A landscape with many valleys, sampled at points; each row gives a point and its height.
A ball rolls from a point to the lowest of its 2 nearest points, and stops where none of them is lower. Distance is the straight distance between rows; heights are no part of it.
gim: [-14 -11  -2   2  -4 -28   9   2 -12   3 -29   3  25  -6  20  41 -12  16
   2 -69 -21 -28 -18  65 -12  30 -27  -8   9  69  -6  14  19  22 -17  51
 -60  -7 -17  47 -54 -25  36]  h=6.06
bel: [  44   34   48   -1   -6  -33   14  -25  -25    5    9  -20   10  -10
    9   -6   30   30   23   10  -63  -12 -106   -6    9   34  -65   12
    4  -24   -9   18  -21  -18    8    6  -14   -6   -3  -41   45   17
   76]  h=3.56
guze: [ 13  31 -29   9  -7  -1  13  -4 -20 -22  17  -2  -8  10  50  34 -17  -2
 -10  -2 -22   0 -18 -20 -38 -48 -50 -18   8  36  22  64   2 -42  17  11
 -14 -32 -11 -15 -23  56  -3]  h=1.77
mis: [ 28  18  28  36   7 -30  18  31  42  33 -16 -16 -35 -52  29  -9   1  17
  38  35 -38  30 -43 -23  27  12 -22  50 -38 -25  10 -19 -11  38   7  19
 -43  23  -9 -52  -6  71   1]  h=4.08
kora: [  -3    1   -7   18  -14  -13  -69   19   23  -20   17  -39   17   30
   71    1    9   64    9    5  -20   39   39   26   24    0  -14    6
   -3   38  -35  -18   -3   57   14   47  -35  -10  -13   38 -105   22
  -38]  h=3.15
sur: [-36  19  -4  21  32 -37 -27 -64 -40 -28   9 -24 -40  36  70 -64  36 -10
  17  19  15  22  36 -36  51   0 -43 -27 -12  18  19  22 -10  22 -25  29
 -20  -4  -7  37 -40 -25  14]  h=7.25
zotop: [  2 -16  39 -23  10 -18  -9  -8  27 -12  71  -4  42 -41  54  -1  -4  -3
   9  56  38  -7 -24 -55  19 -33 -17  21   4 -54  10 -11   6 -18  42   8
   7 -12   9 -56  65  -3 -19]  h=5.30
kezu: [  4  62 -55  -2  -4  15  13   0 -12  11 -26   6  23 -22 -30 -21 -31 -34
 -45 -36 -40 -43  29  10 -15  12 -36  -2  15  44  39  28  60  -2 -26 -36
  13 -14 -34   4  -8 -35 -23]  h=6.68
finu: [ 21  59  12  25  41 -57 -22 -34 -22 -36 -12 -49 -50  21  40  23  36 -13
  12  23 -29  39 -48 -51  39   3 -35 -17   0 -23 -26  22 -56 -26 -27  48
 -17  12 -17   0 -40  12  35]  h=7.39
Zun: [ 31  19 -27  16 -23  -1 -21 -10 -15 -10 -57  28 -21  20 -44  -2  43 -32
  -6 -27 -32   3  50  29  -6  13   6  -3  -8   9  38  61  47  45  -4 -60
 -10   8 -39  45 -46  -9 -24]  h=3.05
Sep: [  4  -8  11  14   9  65   4  20  68  27  25 -56  87 -24 -28 -21  13 -24
 -34  19  30 -18  21  18  -2 -15 -24  31  23  22  43 -42  46  40 -20 -34
  21   0  16  29  53   1 -44]  h=2.91
ler: [-23  15   7  32  -4  -3 -16  14  15 -25 -69  10  -4  -9 -49 -44  25 -32
  10  -3 -24  -5  32  34  25  21 -26  38  -4 -69  10  14  45  11  23 -21
  -3   8   5  28  24   4   3]  h=3.01
Zazi: [ 52  11   1  14 -19  35  -8 -25 -16  40 -17  45  -3  36 -25  23  59  -6
  18 -30 -42 -56  28  37  -4  17 -35  13  18  35   8  35  42  71  11 -48
 -22 -12 -51  29 -12 -18 -23]  h=3.57
davef: [-27  -4  24  48  16 -22 -50 -22   5  -4 -65  -3  -3   6 -21 -27  41  -1
  28  -9 -47 -19  28  30  33  29 -40  27 -13  -6  -8   9  23  66  -6  12
 -49  15  -9  42 -31  -4  -6]  h=3.63
Zol: [-12  -4  23  -4  -5 -37  18 -22  -6  -5  40  -3 -47  20  45  18 -21  28
  41  32   2  18 -17 -41 -14 -22  40   9  -8 -53 -37 -35 -16 -36  -3  12
   8 -49  27 -50  27  48  58]  h=0.91
duna: [-22 -31   8 -18 -30  11  32 -41  18  -4  37  35  34 -31   1  35 -16   5
  16 -26  69 -15  -4  45 -19  -5  -1 -13   4 -19  43 -37   7  -6 -10  -4
  19 -21  23  26  34  12  17]  h=3.54
tokoz: [ -4  34  18  40  19 -33   2  -2  46  23 -15 -21  -3 -55  83  36  -2 -12
  28   4 -37  45 -33 -42  40  12 -52   8  -2   6   5  15   3  38 -10  39
 -44 -28  12 -34 -69  50  21]  h=3.53
sidu: [   7  -39  -10   -8  -24   49  -20  -13   10  -24  -25   25   36   -7
 -106    4   30  -46   -5  -18   -7   -4   14   32   -4   20   48    2
   40  -31   11   -8   26  -17   24  -99   58   -9   45  -19   59    1
   17]  h=3.50
luseb: [-38  30  11  24  18 -58   1   0  15  -7 -44  20 -47 -62  52  16   4 -12
  53 -17 -29  14  -6  -7  36   4 -55 -27  -3  24  -6  45   9  17   3  82
 -44 -20  10 -38 -28  12   9]  h=2.98
dele: [ 16  22  25 -21   3 -32  -5 -24  -9 -67  -2   4  44  18 -47   4  21  33
 -11  21   6 -18 -51  26  11   9 -67 -16 -12  -8  -4 -35 -26 -45  20 -25
  10  55 -23 -10  44 -27   2]  h=4.37
zogu: [-19 -48  16  26  21  59 -20 -14  21  27 -42  34 -20  45 -76  -4  42  -7
  44  -5   6   4  46  86   6  -2   7   7 -25   2  10 -10   8  22  -9 -41
 -16  13 -15  37  44   4   7]  h=1.42
damur: [  9 -11 -46   2 -10  -1 -26  38 -36  11  -2 -41  49  43 -53 -30 -20  -7
 -59   0 -32 -25 -23 -40 -19  49  -8  -8  12  -2 -16  -3  10 -61 -15 -34
  51  31 -18 -11  17 -18  54]  h=2.58
Puf: [-25   6  63  -4  59 -19  -4  56   2 -12 -25  -9 -13 -15  17   7  19  -7
 -41 -13 -23  -2 -58 -32   8   1 -35 -37 -98  33 -10  17 -13 -32 -15  27
 -22  50 -17 -40  -4 -22 -55]  h=4.19
lari: [  5  22  27  18  19  12  -7   8  24  14  43 -35  33 -44  22   5   0  -3
  26  57 -12   5 -29 -78   7 -44  30  35  22 -13   3  -3   9 -23  15  13
   2  -7  34 -49  17  51 -12]  h=4.94
goret: [ 11  12 -15  -7 -15 -38  53 -18 -26  -6 -19  37 -34 -19  19  25 -18 -52
 -22 -33  12 -21 -43 -21  -8  -9   2 -38  13 -29  10  46 -23 -30  33  -2
  10 -22  -3 -20  14 -22  50]  h=5.40
dad: [-30 -51  -2   7  41   7 -32  -6 -24 -38 -17  12 -43  63 -83   3  34  13
  24 -10 -21 -15 -22  59 -55  -6  26   8 -37  66   2  31  -5 -26 -78   6
  10  15  -2  32  11 -29  -6]  h=1.35
tiz: [-16   1  50 -14   4 -13 -24  22  71 -12  35 -22  20 -27  76  22 -35  33
   5  27 -11   0 -20 -10  38   6  36  34  -7 -48 -54 -41   0  35  12  57
 -17 -31  -8  -6  -2 -22 -25]  h=6.17
Refez: [  8 -31 -25 -47 -65  31   8  13   4  45  30  58  21 -43  20  29 -21  -5
  30 -27  40  -8  43  24 -15  -5  92  14  -2   3  51  26   7  81 -26  14
  -5  -5   3 -18  -1  25 -23]  h=3.10
laso: [-12  13 -38   0  25 -39  25  -4 -32   9  24  34 -44  24  70  -7 -40  -5
  -9  24  44  35  34 -28  -1 -19  15   1 -22 -10  11  13 -21 -26 -12  35
 -11 -18 -14   2 -58   1   5]  h=1.69
Zoz: [  8 -24 -20   5 -24  35  46   5   9   3 -11  14 -30 -51 -11  -2 -39 -32
 -58 -31   9 -19   3  -4  -8  29  55   1  19 -59  30   3 -17  28   8 -36
 -11 -24  20   2  50  12  -4]  h=4.57
rutas: [ -3  -4 -23 -74   3 -18  46  11 -57  14  12  52 -17  10   2  -9 -34 -30
  -9  -9  41  13  14  -9 -15 -19  63  -5  15  25 -30 -15 -25 -16  11  16
  21   7   1 -15 -13 -68  14]  h=4.65
deg: [-37   3  32  49  12  31  12 -48  47 -16  -9 -23 -45 -21  13 -25  -9  20
 -11  -1  21 -29  -9  33   6   1 -42 -14 -40 -29  14   0  -4 -15  -5 -41
 -15   0  -1  16  38   9   6]  h=5.38
fepa: [-48  33 -13 -24 -10 -57 -52  28  10 -67 -11 -22   5  -2  43  14 -23  -9
  16  33   9  17  27 -88   4 -18 -26 -26   4 -59 -43 -23   9 -37  30  62
   7 -10  -3 -37   6  40  -5]  h=6.52
pumu: [ 24  -5 -10 -18 -10  44  58 -62 -17  58  48  48  12 -23   4  37  -2 -53
  20 -34  72 -19  -8  20  19   4  13  -8   4  46  42  -7  14  54 -64 -19
   9   1  -1   8  43 -50 -20]  h=4.13
tebuz: [ 21 -21  -5 -13 -13  32  10  19  11  32 -14  49   3  -2 -29  37   2 -10
  38 -31  22  15  39  32  -4   2  78 -14   4  51  -4  -5  23  56  -4 -29
  14  13  -6  16 -12  -5 -33]  h=3.72
mozul: [  8  17  32  15  84   0 -15  41   5 -20  10 -12 -30   4  30  15  18 -34
  -5   3 -36  28 -20 -12  31  -3  -5  -1 -44  88 -10  36  -8 -14 -23  49
 -15  32   3 -11 -65 -33 -63]  h=3.66
furi: [ 10 -16 -15 -39 -38 -40   4  27  31 -17   1   6  41 -33  45  65 -20   2
 -10   0   7   6 -19 -56 -19 -17   1 -23  40 -35  26 -18 -16 -17  48  30
  14 -26  -1 -28 -16  45   1]  h=6.05
Pumuv: [ 39 -12  -6 -39   4  23  13  16 -28  25  15  20  15  27 -39  48 -24  -6
   9 -29  34  13  -3  27 -26 -12  75 -18  22  61 -28 -18  -4 -20  -4 -21
  36 -13  -5  22   7 -51   8]  h=4.23
Risom: [ 21   6 -11 -40 -28  -5   3 -28 -28  -7 -10  14  46  27   8  35   7  17
 -38 -57 -13 -43   5  36 -17   6 -14  -6  50  39 -30  31  33  38  11  -5
 -20 -60 -30  53 -35 -47  35]  h=5.70
Tutif: [-34  25  18  18  11 -11 -37 -22   6  -4  43   8  27 -20  76 -13  23  -5
  60  19  10   1  40   8  52   2 -21  14  -2   5 -16   9  37  33 -16  41
  -4 -18  32  -4 -48 -24 -19]  h=6.73
gumo: [-11 -10  -7 -22 -21  -7 -29  22 -24 -61  -4   0   6   0   7  30 -34  -1
  -2  13   9 -37  17 -39  -5  -5   6  -2  30 -38 -71  -4   2 -52  50  37
  24 -10  -7 -32  27 -28  -9]  h=6.20
ref: [-12 -32  33 -24  26  36 -14 -37  -4 -14  24  13  -3  47 -72 -51  25  13
  15  44  26  14 -20  32  -6 -17  11 -12  -4  -6 -38 -54 -23 -51  25 -47
  35  24  36  -9  53 -23   5]  h=5.14
senev: [ -1   0 -11   6  -6 -39  17  48  24  -4 -29 -18 -35 -24  25 -30 -21 -25
 -14  18   9  30  50 -26   0 -14  40  13  34 -13  10 -23  -9  42  35  32
   8  -7  20 -28 -51  43 -24]  h=1.56
ruzut: [ 11  14 -24   6  27  11  18 -16 -53  45  62  11 -14   4  48 -13 -42   0
 -12  -2   4  -3  -8 -27  -1  10   7  29 -39 -19  -5  42  -1 -41 -28   9
   2 -30 -21  14 -10 -20  45]  h=2.24
Beke: [  2  10 -14  19   9  20  26  24 -17  86  40   9   7 -39  12  -7 -28  10
   4   1 -10 -17 -31  14   6  28 -12  32 -27  -1  -7  13  -3   4 -32  26
 -33  -7  -8 -13  30  -5  11]  h=2.69
san: [ 10 -13 -10  15 -24  34  -2  -5  20  -4  17 -43  45 -11 -56 -52   0 -28
 -34  24   8 -34  -1  10 -45 -19 -37   3  27  45  43 -19  17  -9  28 -69
  38 -13  33  -4  89  11  -8]  h=2.19
pem: [-20 -19  23  -7  38   9  10   3  -8   4  44   3 -59  28  20  -4 -22  41
  14  33 -33 -14 -32 -38 -47   6  13  17 -82 -60 -63 -24 -17 -69  -5  -1
  -4 -13  -6 -55  56  29   8]  h=1.55
Luri: [-75  47  17  -7  22 -37 -27 -14 -23 -29  -3  18  21  18  54 -34  29  -9
  41 -11  -9   1  41 -24  22 -18 -57 -36  -5  20  17  43  25 -11  -7  53
  -1 -19   4  23 -45 -32  14]  h=7.00
Pefu: [ 25   5  10 -14   8  40   3 -16   7 -46  12  18   0 -23   7  19 -34 -21
 -35 -12  16 -30  24  13  13  -4  21  -6  30 -31 -32   5 -19 -27  30 -14
  29 -20  -9 -13  50 -70 -34]  h=5.91
Sibav: [  2  -6   9  26   7 -38 -22   0  25   7  20 -24  -8  20  67 -21 -11  55
  13  23  -8   5 -19  29   7 -32 -21  -8 -41  53   2 -15  -3  48  14  71
 -58  10 -19  21 -57  37 -20]  h=3.65
Sar: [ 79  -8   3  26 -38  23   3  -2  12  28  15 -15  16  19  22   1  20  20
 -11  -3 -53 -11 -11 -33  -5  10  12   2  43 -85  38  21 -28  22  54 -48
   5   4 -10   7   1  56  10]  h=2.44
Duni: [-54  11  10   8  25 -19  30   7  -9 -12 -18  27 -26   2  16 -32  29 -34
   3  13  14  16  62 -20  -5 -43  -9 -22  -6  22  36   4  13 -23  31 -16
  25  28   7 -13 -28  -7 -44]  h=1.83
Pof: [-35  14 -28  14  21  -7  20 -16 -13 -28  -5   9 -45 -11  53  -8 -34 -18
  -8  -2  68  46  67  18   8 -23   8  -6 -12  22   6  16  22  -3 -35   8
   4  -9  27 -13 -37  -2 -33]  h=1.03
Guseg: [ -6 -56  30   7 -15  18  38   9  72  32  -7  -5 -17   6   1   7  18   3
  25 -16  73  15  26  23 -20 -39  32 -17 -10  -6  45 -69 -11  17  26 -30
  25  23  20  14   1  62 -17]  h=4.47
pami: [-17 -43 -17  -7 -16  -9 -21  54   3 -37 -49 -54  38  11 -47 -21 -22 -13
 -68  -7  -3  -4  24 -45 -13   4  21 -35  25  31 -38 -29   0 -42  18  -1
  32  29 -37   3  -5 -21  12]  h=1.82
buga: [ 18  29 -23  18  11   2 -25  33 -44   4  18 -16 -21  10 -48 -33  -7  18
  -6  20 -72   0 -54   5 -45  23 -38  12 -31  24 -27  59   7 -48 -20   7
   3  18  15 -28  30  28  23]  h=0.53
dedas: [-25 -33   3  57 -29  30  39 -42  21  32 -24 -11 -37 -28 -10  -9  -5 -14
 -23 -35  17 -20  -8  35 -10  25  24 -10   0 -10  36   7   1  44 -21 -45
 -18  -3  13  33  14  26  23]  h=5.00
faziv: [ -7 -25 -26 -55 -21  15  50 -26 -45  33   2  82 -38   1 -21 -48  -1 -18
  -1   0  41  16  33  14  24  18  74  -6   2  20  10 -23 -32  59  14   8
 -10  24  16   8 -11 -41  17]  h=5.07
kezi: [ 38  28 -25 -24  21 -21  17  33 -25  19  -6  49   0   6  16  -2  13 -33
 -18   5  25  24  42 -50  42  28  27   5  16 -60  16   0  -8 -23  30  -4
  27  38  -6   0 -61 -55 -31]  h=7.22
Nemul: [  0  -9  26  10  32  10  -8  23  22 -14   8 -49   3  19   3  23  -1  33
 -46 -11 -27 -25 -66  11 -15   4   1  -7 -63  30 -25  17 -18 -48 -44   7
 -12  26 -27  20  -1  -7 -11]  h=4.67
sasod: [  2   4  16 -17  21 -12 -37 -20 -27 -37  -5   6  20  46 -95   3  28  11
  39  25  13  25   0  34   1  -3  -4 -12  19  15 -28 -12  -9 -48  -2 -41
  39  31   1  20  29 -45  -7]  h=4.78
Simup: [-19  10 -13  14  14  12 -29  36 -13 -20   5 -10 -46  25 -41 -16 -17  49
  17  33 -33 -11 -30   4 -43  14 -38   3 -67 -55 -35 -10   8 -62  -8 -15
 -10  11   7 -51  75  47  -8]  h=1.02
sutu: [ 35  14 -13  11 -24 -22  -5 -32 -38  25  52  -5  50  31  25   8  17  14
  39  39  -8  33  11 -30  25 -16   2  13  33  38   9  15   7  19  26  -5
   5  11   2  30 -71  24  17]  h=6.66
Fide: [ -1   2  16  13  52  19  -8  23  28  42  32   6  18 -17  27   8  13  18
  19  22  66  12  32  31  47  30 -70  16 -40   6  24 -48  -2  54 -18  17
 -13  50  -7  18   4  -8 -65]  h=3.98
lar: [-36  20  21  15  49 -43 -10 -33 -50 -35  -9 -14 -87  37  26 -49  29 -15
   6   7  -7  -3  -9 -31  21  -3  -6  17 -27  -4 -17  16 -47 -14 -48  44
  -8  19  -3  18 -33 -39  14]  h=7.50
nosu: [ 40  29 -20 -33 -11  12   2 -54 -16 -12  -5 -29  56  27 -34  28  -3  13
 -35 -43  39 -25  -8  65   0   4 -27   9  49  51 -23  -1  30  10 -36 -50
  25 -44 -22  38  -8 -81  26]  h=5.39
reke: [ 14 -10 -37  -2 -15  54 -26 -26   6 -15  -2  -1  34   5 -98 -28   4 -33
 -15  18  -9 -12  11  49 -36  -4   8   6  54  23  25   6  34  40   0 -83
  46 -52  34  -5  92 -23  22]  h=2.85
reg: [  2 -12   9   5  32  19  35   5  32  25   4  -1 -44  21 -12 -10  21  15
 -32  14  64  37  47 -17  19 -18  47   4 -17 -30 -26 -42 -43 -14   1 -36
  34  36   6  15 -23 -30 -39]  h=7.70
maget: [ 27   5 -22   7 -38 -29   0  35 -30 -19 -17 -58  -7   7   3 -33 -19   3
 -22  35 -17  13   1 -63   2 -27  11   4  37 -23  -4 -16 -11  -3  50  21
   3  18  -4  -2   9  45   5]  h=0.61
foza: [ 42  19 -50 -20 -25 -27   8  16 -29  37   8  18  44  -5  31   4  10 -21
 -19 -13  12  45  19 -41  49  35  15   1  29  -1  50  19  17  21   4   3
   9  19  -7  13 -97   1  -7]  h=6.95
kileg: [ 65  -7 -11  47 -39  11   0   4   1  45   1 -25 -15 -12  -3  22 -36  67
  10  -7 -50   5 -37  44 -39  33  55  26  13 -26 -20  -3  -4  48  -3  -7
 -22 -44  25  11  -2  78  40]  h=0.96
kedim: [ 50 -33 -12 -18 -34  75  -4  19   1   7   1  -4  24 -27 -45  12  -2 -27
 -24 -30 -15 -25  10  14 -14  28  64  16  41 -64  31   4 -11  29   7 -80
  30 -16  24   5  71   9  -5]  h=4.10
dokis: [ 33  36 -20  29 -12  14   1  26  -9   4  -1 -26  14  -8 -21  39   4  38
 -33  11 -66 -23 -39   9 -43  24 -61  10  10  11 -13  47  23 -51  -3 -22
 -28 -20  -8 -14 -11  50   9]  h=1.14
mur: [ 20  35  -9  30  14  -8  -6  36  20  19  -1 -41  -3 -28   9  26 -25  36
  24  46 -15  37 -17 -77  13   1  16  47 -32 -59 -30 -29  10 -27   0  14
 -25  32   1 -60 -27  79 -23]  h=4.52
kat: [  4  -2 -35 -30 -59  -8   2  32 -13   4 -23  25  -8 -47  24  -8 -26 -23
   3 -15  12  15  38 -19   1 -23 112   2  37  -3  22  39   9  68  -9  20
 -14  -9  23 -22 -35  43  -5]  h=2.43
tipe: [-36   9  12   9  28 -38  57 -22 -12  -7 -34  33 -54 -21  23   2 -23 -27
   1 -55  13 -11 -22  15  -5 -10 -30 -31 -22  27  30  39 -28 -43 -23   0
  -8   3  -5 -19   9 -30  22]  h=5.06
resub: [-37 -20 -11 -19 -17 -23  26 -34 -16   0 -13  16 -37  -3   5 -73 -15   9
  -1   5  37  14  16  10   1   6  29  -6   7 -47   9 -35 -21  33  27  -2
  -6  -4   9  13   1 -12  21]  h=5.46
Nuse: [-60 -20   7 -19  32  14  50  50  12  49 -36  56 -13 -45 -56 -10 -27 -23
  -7 -28   6   0 -18  20 -14  17   0  11 -41   0  -2 -40 -11 -34  -5   8
  -7  47   8 -41  56  -1  -2]  h=5.04
Pob: [-22 -15  34 -12  29  55  16  -9  58  53  19  12  49 -19 -31 -21  12 -27
  12   0  37 -15  18  37  39  19 -52  25 -35  10  22 -43  14  26 -16 -20
   2  25 -11  16  47 -19 -33]  h=3.51
Zuk: [-23  72   9  -1   9 -13  -3 -25 -11 -41 -34 -19 -34 -34  42  28 -16 -12
  10 -27 -58   3 -28 -17  15 -18 -77 -19  -4  35   3  71  -2 -35 -36  49
 -34 -17  -8 -38 -44  31  25]  h=2.39
Por: [  2  20  40 -18   9 -34 -14 -11   2 -31 -16  21 -16   4 -14  -1  25  15
  38   7 -34   4 -52 -10  11  12 -53 -13 -20 -59  -9 -20 -29 -32  43  15
 -12  31 -14 -22  43  -3  12]  h=3.99
reru: [-20 -10 -18 -36  13 -26  74  67  10  26 -22  41  -7 -39 -13 -25 -19 -38
 -38 -13  26   6  -5 -17   5  20 -28  -6 -30 -18  69 -37 -19 -22   8  12
   4  53   2 -34  20   8  -3]  h=5.41
lig: [ 27  -3  10  -3  -2  18  12  -9  42 -53  30 -27  35 -33  37  34 -28  -1
 -39   6  57 -25   8 -10  11 -10 -52   7  25 -40  20 -12 -12 -23  24  -5
  19 -21 -21 -23  58 -38 -40]  h=5.63
des: [ 27  33 -44  13  -5  29  40  19  19   0 -13 -22 -17 -14 -25 -30 -35 -42
 -56 -17  26  -2  47  45   1   1 -13 -12  12  59  45  -5  13  43 -15 -18
  19  16 -29  11   7 -31 -62]  h=6.97
lud: [-55 -13  33 -10  30   4  32  24  -9   9  -6  29 -43 -41 -13 -14 -18   3
   6   9 -10 -24 -15  14 -10 -20 -26 -23 -96  14 -12  17 -12 -45 -11  23
 -17  24   7 -45  32 -17  -6]  h=4.66
Vafaf: [ 18  -6 -25  14  19  -9  12 -13   5  25  19  -6  14   7  71  29  -3  38
   5   9  52  15  -9  39  28  23 -74 -10 -17  47  20 -24   7  43 -31  44
 -41  13  -3  20 -55  -8 -32]  h=4.11
Vukan: [ -6 -40  -9  -9 -23 -36 -44  -1   1 -12 -26 -39   7  42 -15 -46  34  12
 -26  11  13  60  45 -11  -3 -13  46 -23  34  50 -26  -1   8   9  12 -16
  22  -1   1  50 -76 -26 -25]  h=1.80
kis: [  0 -30 -19 -17 -50   7  10 -72  -4  55  52  50   9 -55  27  57  19 -23
  52 -17  69 -33  28   6   5  -1  63  21   3  11  34   0   9  96 -52  -1
 -20   2  45 -24  36  -2 -18]  h=3.64
dupif: [ 31   7   1 -33 -16  71  22 -22  14  48  35  44  38 -25 -70  27   2 -48
  -6 -60  37 -20   7  43 -24  19  16  -3  31  35  40 -25   8  54 -58 -62
  37 -27 -13  -3  83 -36 -14]  h=4.58
Bonev: [ -7 -16   0  22 -16  35 -18  11 -15  -4 -77  12  -7  28 -69 -47  22 -44
  21  -9 -29  -2  76  59 -19 -23  22  33 -15  -2   0  33  41  24  36 -45
 -17   3  -8  44  14  20 -12]  h=2.31
gebak: [ 17 -29  16  13 -53   4  18 -38  41  20  28  54  15   8  21  33  26  43
  38  -6  70  -3  29  39 -23 -33  16 -17  15  -8  52 -28 -10  39  17 -23
  15  13  14  11 -23  38 -14]  h=4.00
divef: [ 28 -19   9  22 -22 -25   5 -23  10  38  54  -9 -12 -18  40  24 -26  63
  55  -2  -9  12 -51  -5 -26  18  34  40   1 -58   2 -36 -16  15  -2   8
  -4 -45  24 -35   7  72  40]  h=0.17
susa: [ 19  15  -8  20  -8   2   5  27   2 -13 -18 -42  30  -9 -44 -40   0   2
 -26  38   7  16   3 -20 -11 -10 -28 -17   0   2  42 -20   9 -19  38 -31
  19  40   6 -23  52  33 -13]  h=1.48
petul: [ 42   9  -6  25  35  16  19  31  20   7  -3   8 -35   2   5   8  16 -30
 -35  34  27  22  44 -36  43   6   0  17   1 -53   3 -17 -23 -18  35 -29
  36  58 -29 -29   8 -24 -64]  h=7.46
vop: [-32 -19  22 -19 -26  19   8  -6  20 -22   9  17   8   9  15  51 -34  30
  17 -28   8 -29 -18  21 -39 -20   4 -21   0 -24  -6   0   4 -37  22 -15
  17 -43  29   4  44  31   9]  h=3.12
Bezi: [ -6 -19 -33   9 -34 -34 -50  -7 -18   0  -9  -2   7  21  24 -26   8  38
  14  -2  23  38  50  16  23 -11  62   1  26  43 -36  -1   9  56 -10  49
  -3  -2   7  34 -92   5 -13]  h=2.54
Tupos: [ 18  46 -14  -6 -10 -42  -4 -34 -23 -30 -39 -28 -72  33  60  21  13 -41
   4   4 -41  36  -9 -74  17 -16  24 -35  31 -34 -21  30 -60   4   7  43
  -8 -28 -28  21 -60  37  24]  h=7.13
miz: [-26   3 -15  55   1 -21 -52 -30   2 -23 -60 -44  15  20 -37  -2  20  42
  -6   3 -14   2   2  34   6  20 -25  12  -8  13 -15   6  22   5 -65  11
 -33   2 -14  55 -50 -15  22]  h=4.16
zal: [-41 -63  -4 -23 -22  15   3 -39  15  38  61  27  -9 -26  14 -75 -33 -13
  15   0   2 -19 -29   9  -6  14  44  39  -4 -58  37 -35 -18  44   7  -1
 -21 -32   9  -6  40  20  31]  h=5.83
dabun: [-45 -43   2 -43   8  34  42  45  16  35   9  56 -27  -1 -45 -42 -11  26
  39   8  17   4   8  49 -28   2 -16  15 -50  13  10 -64 -18  12  20  20
 -17  32   0   3  42  20 -12]  h=5.42
ladog: [ -32   25   -8  -35   -5  -25  -38  -25   -6  -57  -37  -21  -47   18
   51   45   22  -15    3    2   -8    3   14 -106    8  -10  -25  -57
   25  -50  -34    8  -27  -44   36   42   17  -16  -24  -15   -1   48
   51]  h=6.81
vola: [ 15 -10  14  19  -2  -2 -44   4 -17 -10  10 -39  32  50 -60   5  17  26
   2  49 -27  18  -5   9 -27 -12  37  10  29  21 -54  13  10 -34   4 -35
  30  -7  29  28   2  -7  32]  h=5.17
tomi: [-31 -40   9  30  27  33 -24 -37 -25 -28   5   7 -30  52 -70  -5  20  48
  46   1  13  -9  13  72  -8   4 -26   5 -67  -1 -15   6   4  -7 -61 -10
 -22  -1  -2  29  28 -14  -4]  h=0.51
toli: [-24  33  23  -6  18 -15 -29  18  47 -26  31 -36  43 -46  57   7 -15   4
  -2  23  43  11  12  -1  45  -9  -7  17  18 -16 -16 -34  30  34 -12  41
   9 -16  47 -22 -20 -28 -39]  h=6.46
kor: [  1  19 -31  16  18   2  -5  13 -34  34  20 -11   9  47 -31 -15   9 -30
 -33   9 -31 -14  12 -79  21  11  20  -9 -11  11 -12  29  -9 -90 -26 -48
  55  35 -27 -10 -19 -38  24]  h=3.09
Tegun: [  7  13  42  12  19  -5  15   4  15  47  27   9  23 -20  28  10  20  11
  18 -18 -40 -32 -66 -20  32  27 -69   7 -19  -8 -18  34   3 -10 -22  31
 -32  -4 -15   4  -2 -28  41]  h=3.14
Kas: [-34  16  11  10   4  -2 -46   6  -1 -73 -29 -84   9  20   0  -3   6  10
 -42   2 -35  -3 -31 -13  14 -11 -12 -12 -11  16 -46  24  -6 -19 -31  20
 -26   5 -13  30 -44   3  -3]  h=4.68
Kon: [ 59  -9  24  40 -43  11  -8 -31  34  11  -8 -58  23  -2  35  -2  21  48
  -5   3 -22  -7 -35  -4  -1   0  35  18  71 -37   4 -16 -12  62  17 -22
 -21 -35  20  21 -11  56  21]  h=1.78
Puda: [ -7 -44  -4 -13   3  27 -17  53 -15 -14 -17  32 -35  34 -60 -10   7  14
  12 -10 -58 -17 -27  56 -51 -11  34  -6 -25  32 -38  12 -16 -19  14  17
  -4   4 -12  34  20 -20   2]  h=2.10
dif: [ -4   3  17   3  43   5  11  23   4 -35 -19   0 -20  28  -4   8  36 -26
 -15  -3 -10  -3  35 -63 -11 -27 -19 -20 -34  42  32   4   3 -91   2 -28
  13  67  -5 -20 -47   5 -50]  h=2.49
gekof: [  3  33 -38  -3   3 -22  37  10  -1   7 -33  11  58 -16 -38  38 -24  -1
  -8 -37 -10 -20   4  50 -26  13 -62  -4   8  88  43  16  54  -1 -41   9
 -16  -5 -14   8 -34 -22   5]  h=6.40
bipa: [-11  -9  16   0  -5   5 -71  33 -10   2  -1 -35  53  37 -62 -12  34  19
  -5  45 -62  15 -24 -10   7  21  -5  11  16 -43 -62 -18   1 -18  20   1
   9  -8   3  24  44 -16  34]  h=5.51
fota: [ -5 -15  52 -22   2  24 -23  30  44  -4  19 -14  48   0 -30  -1  -3  19
 -16  31 -12  -2 -18  -7  24  -2   8  33 -12 -38 -35 -35   3  -8  19  16
  -6   4   1  21  21 -31  -5]  h=5.84
debin: [ 55 -11 -12 -35 -24  62  14 -26   2  11  35 -18  49   0 -26  53   3  29
 -17 -30  44 -33   0  42 -38   7  28   7  54  42  -4  -5  36  61 -49 -43
  16 -55 -10  24  33 -22   4]  h=5.02
fida: [ 20  -1  13 -23 -25 -32  15 -10  -6  -2 -11  -2  12 -22  35  39 -20 -24
 -35 -25   1  -3 -42 -43  12 -15  42 -32  59 -11  -3   4 -23  10  27  22
  13 -31  22  -3  -7  -3  44]  h=5.71
bepa: [-24 -34   9 -27  12  33   1 -28 -26  17  47  28  -1   2 -32 -59 -10   4
   8  15  -3  -9 -48  24 -13  20   4   8  -9 -45   5 -45 -33 -29  24 -11
  19 -24  52  -5  74 -13  53]  h=5.49
kov: [  6 -26  13  -2 -20  33 -15  18 -22 -17  -3  18 -28  27   6  14 -11   2
  22 -16 -52 -32 -16  30 -62 -11  40 -29  15  -1 -57  53   6 -40  32  -1
  11 -36  18 -14  39   2   8]  h=2.65
tagi: [  5   6  16 -23 -42 -41  -1  -6   0 -10  12  27  47  16  39  15  11  45
  33   1  -9  -5   2 -23 -14 -28 -30   4  35 -25  14  -1   9  15  58  40
 -16 -22 -14  17 -46  25  24]  h=6.36
Supe: [ 30   5 -61  -9 -33 -17 -15  26 -33 -14 -48 -49  11  23 -48  -3 -18   8
 -51 -10   0  38  16 -15 -10  -3  65 -14  59  39 -29   3 -11 -10  12 -15
  12   8 -17  28 -46 -18  16]  h=0.87
Galeb: [-21  30 -22  -5  54 -42  -6  22 -20 -37 -17  -4 -29  26  34   2  10 -51
 -16 -13 -29  22   9 -47   9 -16 -14 -32 -17  83  10  33 -15 -59 -32  36
   9  36 -13 -29 -82 -14 -37]  h=3.13

For each start below, name the point where the ball stops.
Pefu -> buga
kezu -> maget
zal -> maget
lar -> sasod
dele -> Pof
dedas -> maget

Call two points neighbours if one is among the 2 nearest of the other. Go from one point of each pair to the other, from neighbour to neighbour, staying as low as possible. Name the highest point that can't be avoided.
tomi and maget -> Kas
maget and Supe -> Vafaf
buga and divef -> pem
Pof and Supe -> kor
